Each row is a point on a tangle of strands that fork and nearly touch. The rows are in no order.
Points whose rows are less than 63.7 apart are linked; no others are. Some points are linked to none.
q338: [  2   9  27   3 -19 -23  10  -4 -22  -2   2  15  -3  -4  11  -6 -10  14
   7 -22  -1   1  21 -25 -21  23]
q602: [ 11   9  -9  -6  13 -16   2 -11   3   8 -18  15  24  -5 -27  -1  16   2
 -19 -15   6  16  -4   7 -18  15]
q631: [-13   5   0  -4  -4 -19  14   7   9  14   1  15  25  11   2   2 -13 -11
   1   2   8  29  -1  -3 -12   7]
q918: [ 13 -17  22  -4   0   6 -13 -17  -5 -16  20  -5  -7 -15 -15  14  -2  19
  11   3   6 -21  10  -2  37 -14]
q725: [  0  25  12  -2 -14   5 -12  19   4 -10   3   0 -14   4  32  -3 -21 -16
   3 -21  22 -10  30 -22 -11 -12]
q885: [-11  -1  -4  14   2 -23  31  13  14   3  20  17   0 -27   9   0 -14  -2
   2 -23  25  22   7  17 -21   5]
q985: [-10  -4  -7  -2   8  -7 -19  19   0  -2   6 -10  -1   4  11  13 -31 -12
 -11  15   4 -13  -8  16  32 -21]
q540: [ -5  12  18   2   9 -11  -2   1 -10 -30   6 -13   5  18  -6  16   5  -1
  -3  10  22   2  -5   9  25   7]
q162: [  4 -17  -3  11   6  -6  -8 -10   1   2  23   4  23  -4 -10  39 -22  13
   3  31  19  11  -5   5  22 -17]
q57: [ 19  16  -2  13  14 -11 -13  -1  -3  19 -28  -6  20   3 -23 -12  15   0
 -21 -12 -10  -8   1  -1 -24  10]
q975: [-13 -23   9  15  -3  12   8 -20  18 -20 -15  -9  23 -10  -7  19  35   4
  17   5 -10  38  -5   2 -13   4]
q537: [  7 -27  -3   5  19  13   0   3  10  -5  28 -21  -9 -25  -8  -3  11  17
  13  -3 -17 -25 -18  15  30 -23]
q151: [ -5  -4 -20  -9  11   2  18   7  19 -20  -1 -12  -6  -6   8 -26  32   7
  -1  -4 -21  -5 -29  17  -4   2]
q871: [-18  -1  -4  -9  -4 -16  21  17   9   6  22  21  -2  11   0   6 -16  -3
   7   8   9  12  -1   2   3  -6]
q969: [ -3   8  20 -10   6   0   6  15 -14  30  -6   2  46  -1 -12 -14 -13  12
  11  10  -3  12 -23 -17 -30  -4]
q646: [ -3  17  11   2  11  10   1  14 -16  37 -34 -10  23  -6 -34 -20   7  -8
  -4 -10  -7  -1 -10  11 -21   4]
q999: [ 14  31   1  10   4  14 -11   8  -3   3  -1 -14 -31  11  10  -5  11 -14
   0  -7  -6 -21  12 -19  -6   3]
q306: [ -5 -19  -5  20   1  -3  18 -17   6  -5  -3   0  15  -9  -8   7  42  17
   8 -11 -21  51   2   7 -13  -5]
q210: [  1 -12 -21   2  20  19  -8 -10  19  15   9  17 -15  -7  -9  -2  -1   6
   3   7  -9 -23   5   9  29  -6]
q225: [  4  14   7 -18 -14 -18  -8  14  -9  -4  22 -11 -11  21   9   7  -3  17
 -11   8   2 -16  -2  -9  28 -21]
q773: [  4  -2 -42 -11  16   2  19  -8  16   4  -3  -9   3   1  -1 -22  28   8
 -14   4 -11 -19 -27  26   6  13]
q797: [  5   3  10  -5 -23 -33 -13   6 -20   1   2   0  -4  26  16   4 -13  17
 -26   9  -4   0   4  -7  13  -3]
q94: [ 42  -1 -34  -8  -4  21 -14  -2  -7  22 -13 -28 -37   7  -1 -18 -30 -11
   0  -4  10 -37   5  23  35 -19]
q676: [ 28   5 -30  -8  17   3  -5  -9  -6  -3  -7   7 -13   9   0 -14  -3  11
 -28   6  11 -37   0   9   9   2]
q222: [-16  -8  -6   2  14  22   1   0   2  10 -21   7  17 -23  -8 -13  20 -27
   7 -13 -16  21  -7   5 -33  15]
q513: [ 15  -9  19   0 -12  -3 -15 -18  -9 -33  16  -8 -10 -11   6  17  11  24
   5  16   3 -19  -7   1  14   1]
q626: [ 16   2   0  -9   0   0 -21  -4   7 -21  -9 -19 -14  -9  26  -1  -8   0
 -14  -8   2 -33 -16  11  19  -6]
q116: [ -4 -14  24  17  -9  19   9  -4   3   7 -17 -19  39 -11 -18   3  27  13
  16   2 -16  31 -18 -17 -27  -1]
q113: [ -6  17  20  -5   9  16  -3  12 -26  -6 -24  -3   0  22  -8 -20  -6 -29
   7  -5   2  -3  -5   0 -19  24]
q502: [ 23  11 -15 -16  -6  -1 -23  17 -27  -6   5 -31 -23  15  26  -9 -25  -3
 -38  -3  15 -19  15  12  25 -25]
q650: [ -6 -13  42  13 -22  14  23   3 -20  12   3 -14  31 -11 -15   7  -1  15
  35   5  -5  36 -19 -28 -31   7]
q990: [  7  -6  -4  -9   5 -22  -2 -25  -2  -9  -9  28  15   4 -20  11  -3  11
 -23  -2  18  15   5   8   5  11]
q454: [-22  -2 -19   0  14   1  12  -4   2   6 -14   0  32 -20  -2   2  22 -24
   3   3 -14  36 -21  16 -22  11]
q353: [-19  -4  21  24 -19  -7  -2  -7  -5   5   6  12 -19   7   7  30 -16  -1
   5  -9   3   6  23  -8  13  11]
q511: [  0  -6 -35  -5  16   8  14 -33  10   5   9   5  17   4  -1  -9  12  20
 -15  15  -9 -32 -16  10  28  15]
q801: [ 22  17 -22  11  21   0 -19 -11  -5   3 -23  -5   7   3  -3 -16   4  -4
 -24  -4   3 -32   4  -2  -9  13]
q956: [-11  -5 -19   2  12 -10  24  -7  19   5  12   6  16 -14  -6   9  28   3
   3  -8 -11  46 -10  17  -8   0]
q959: [ 10  13 -16  10   8  25 -11  -4  22   5 -14 -21 -25  -3  11 -15  25   3
   8 -17 -20 -16  -1  -8  -4   1]
q548: [ -9 -16 -42  -9  18  20   3 -25  11  14   6  28  -2 -22 -23  -2  18   1
  -4  10 -13  -4   9  20  27   5]
q642: [-16 -18  -1  13 -14 -13  25  -1   7  14 -10  22  -8 -16   8 -10   9   3
   7 -28 -20  32   6   8 -31  16]
q278: [  0  13  29 -10   0  -1  -4  14 -17  -3  -6  -6  25   1   0 -12   4   9
  17   4  -9  -5 -21 -22 -29   2]
q517: [-20   0  15  -3   3  20  -5  -1 -13   1 -29  15  14  18  -4  -6 -16 -36
   5   3   7  11   2 -25 -14  15]
q495: [ -5   1  20  12 -22   0 -20   6  -8  -7  27 -14   3 -10  22  31 -24   6
  -2  10  25  -1  24 -15  11 -30]
q867: [ -2   2   9  -5  -5   3 -27 -13  -9 -14 -15   8 -16  14  18   7 -16  -8
   3  11  -6  -4   3 -12  11  11]
q256: [ 44  -5 -15 -19 -16  10 -19  12 -35  15   4 -33 -43  10  10 -16 -34  -5
 -14 -12  13 -28  14  19  34 -28]
q612: [ -3  17   8   6 -17  -3   9  11   8   6   2  14 -27  13  -1  -7 -12 -10
   1 -25  15  -2  41 -13 -12   0]
q769: [  4   4 -12   0 -10   0  18  14  10  16  10  11 -39   8  -7 -12 -16 -12
  -2 -10   6  -6  27  16  -4  -8]
q16: [ -1  -1   5   3 -13 -11  -3   2  15   3  11  -2 -32 -12   8   4  12  16
   1 -17 -17  -3  -5   6  -6  -7]
q840: [ -2   0 -22 -19  12  -8  21  15   8  12  23  16  -4  -4  -9   0 -12  -6
  -7  11  17  -4 -13  18   9 -14]
q178: [  2   3  16   4 -20 -14   0   9  10  -1  32   8 -19 -10  14  13   2  21
   8  -5  -4  -3   7 -19 -10 -15]
q398: [-24   9  -1   8  -7  -1 -19  16  -1   3  -2  -4   9  28  15  19 -23 -25
  -5  22   6   7   7  -3  13 -12]
q693: [  7   4 -26 -10   4  22  15   5   8   0  -1  14 -32   1 -11 -16  -6 -27
  -1   6  14 -15   9  26  -6   3]
q645: [ 11  -9   1  -4   5   3 -13   6  -1   6  13  -1 -22  -4 -22  -1 -14   7
  -1  -6   1 -21  14   5  35 -18]
q380: [  1  -7   4 -17   4 -18  14   2   7  12  23   3   7  16 -32  13 -10  12
  -4   9  15  18  -1   4  48 -18]
q135: [ 13  15  26  -7 -19 -13 -10  11 -27   4 -11  -3  -1   0  15 -13  -6   3
  -3 -16 -13 -12   2 -19 -24  11]
q29: [  3 -12  -9   1  14  -3  -3 -11   2   6  17  -2  24   5 -27  21 -10  10
   1  27   7 -10  -8  12  49 -12]
q312: [  7  -5 -12  11  -3   7   0   7  28   3  -2 -20 -36 -20   5 -10  21   5
  -3 -28 -27  -5   2  20   2 -16]
q82: [ -7  -9  11  12  17  17   3  -4   3 -26  14   9 -17  -6   6   3  13   0
  21  11  -5  -3  -9 -13 -15  11]
q473: [ 24   2 -19 -13  -5   8 -17   1  -1   6 -14 -25 -37   2  11 -10 -16  -2
  -4  -6  -9 -33 -13  20  33  -7]
q377: [ -8 -21   2 -23   2  -7   5 -21  10 -20   0  24   4  -6 -21   9  -4   9
  -6   5  14   5  -1  11  23   4]
q884: [-16  -1  -5  -8   3   4   0  -5   5  17 -24  22  31   8 -10   8   0 -24
   0  15   2  23   5 -17  -9   7]
q826: [-17   8  19   1  -7  -9  15  27  -6  29  -1   5  29  10   7  -4 -19 -12
  17  -1   0  22  -2 -21 -26   6]
q854: [  1  21   5  20   7   2 -12   1  -8  11   6  -7  -7  17   0  13  16  -5
  -2  11  -6 -10   2 -23  -3  12]
q733: [  1  -2 -15  -9  17   0  -4 -19  -5  -8 -11  16  15  11   1  -9   7   6
  -1  20  -8 -15 -18  -1   3  22]
q874: [  0   3  13  34  -2 -12  -1 -14  -6  11  12   4  -9  -1  -1  26   7   2
   0   5  -4  15   9 -15 -16  11]
q692: [ 11  25  -7 -14   0  -1 -24  16 -15  -9   2 -16  -7  26  18 -21 -16  -8
 -25   3  12 -20   9  -3  -4  -7]
q101: [-19 -12 -35  -8  18  30   8 -18  16  -7 -11  24 -10 -16  -7 -10  29  -9
   6   6 -17  12   5   9   4   9]
q856: [ -3  -3  18   4 -22  -9   3   5   6  -4  17   1  15  -5  21  14  -5  14
  20  10   1   7  -1 -36 -37 -10]
q544: [  8  -7  13 -19  -9 -17  -8  10 -13  -8  27  -2   4  23 -13   4 -19  26
  -9  16   9  -3   0  -8  43 -32]
q787: [-15 -10  22   7 -26 -10  10  -6   3   2 -20  18 -12  -9  13  -4  -7   2
  11 -20 -10  12  13 -19 -23  26]
q679: [-17 -15 -24 -10  24  12  19  11  15  -4  33  14  -7 -21  -8  -3   9  -5
  17   8   1  12 -13  24  11  -9]
q545: [ 12  17 -13   2  10  17   5   4 -13  -6 -25   1 -19  20  -8 -26  -2 -33
   4   1  11 -11   8  19 -21  22]
q767: [ 17  13  15  -4  -2 -28   3   5  -5 -16   2 -18  -4  -1  -6  -2  12  12
 -23 -22   6 -10  -9   9  -5   6]
q463: [ -3   1  12  -6  14  24  -6 -15  -8  -7 -33   1  25   9 -14 -22  15  -4
  15   8 -14 -15 -12 -16  -2  25]
q869: [  6   9 -31  -3  -3   2  10   7  20  17 -25  -3  -1  -5 -13 -21  18 -25
 -12 -10  -9  -1   2  22 -20   5]
q279: [ 14   6   2 -10   1  -1 -24 -15  -3 -29  -3 -14  12  -7  23   6  -1  17
  -9  17   8 -34 -15  -8  12  -3]
q701: [  9  23   5 -16  -9  -9  -3  21 -27 -24  -9 -18 -18  27  23 -24 -24 -20
 -11  -6  16 -10   2  11 -12   8]
q145: [ -5  19  28   8 -17  -6 -16   9 -11  -9  11 -11   9   2  27  13 -11  -4
  -5 -10  18   0  29 -31 -12 -12]
q814: [ -3 -16  13  12 -15 -12 -15   3   1 -13  19  -5  10  -8  16  39 -26  10
   9  21  13   1  -3   3   8 -21]
q154: [ -6 -10  38  13 -17  -3  20  -4   2   2   8   0  23  -5   0  13  -2  12
  21  -8  10  28   9 -40 -29   0]
q403: [-15  -8 -15   9  23  13  15  10  21  -6  20 -11  -8 -11   3  -1  23   2
  11   3 -15  -1 -21  25  14  -9]
q674: [-13 -13 -22 -10  16  30   9 -14   6  -1 -29  18  14 -18  -9 -28  37 -13
   5  -7 -26  11   1  -1 -22   7]
q15: [-10 -16   9  20  -4 -18  26   0  10  -2   8  10  15 -30  16   9  -5   9
  15 -18   2  34  -1   1 -38  16]
q503: [-21   4  16  21 -21  -4 -14  -3  -4   8  -9  -1   8  20  15  35 -18 -16
  -1  17   2  19  18 -21   6   1]
q266: [-15 -22  12  -5  -8   5   5 -20  19 -23 -10  12   5  -7 -11  15  18   4
  14   3   5  24   4   4   9   5]

A fork is a point with three links, a tip a point with one. Leave the first point through the second and follow the links. Name the first fork or tip that comes.
q650 / q154 -> q985
q398 / q503 -> q975
q548 / q210 -> q701
q814 / q495 -> q631
q631 / q884 -> q797

A fork is a point with three links. Follow the links from the first point to the second and name the forks in between, in order.
q840 / q787 -> q631
q646 / q94 -> q57, q975
q57 / q548 -> q975
q15 / q511 -> q631, q403
q650 / q646 -> q975, q57
q511 / q969 -> q403, q631

Follow the links from the first point to the second, and from the first to the third. Name the last point that the two ways share.
q403 / q544 / q787 -> q631
q918 / q178 / q377 -> q975
q548 / q856 / q377 -> q975
q15 / q769 / q463 -> q631
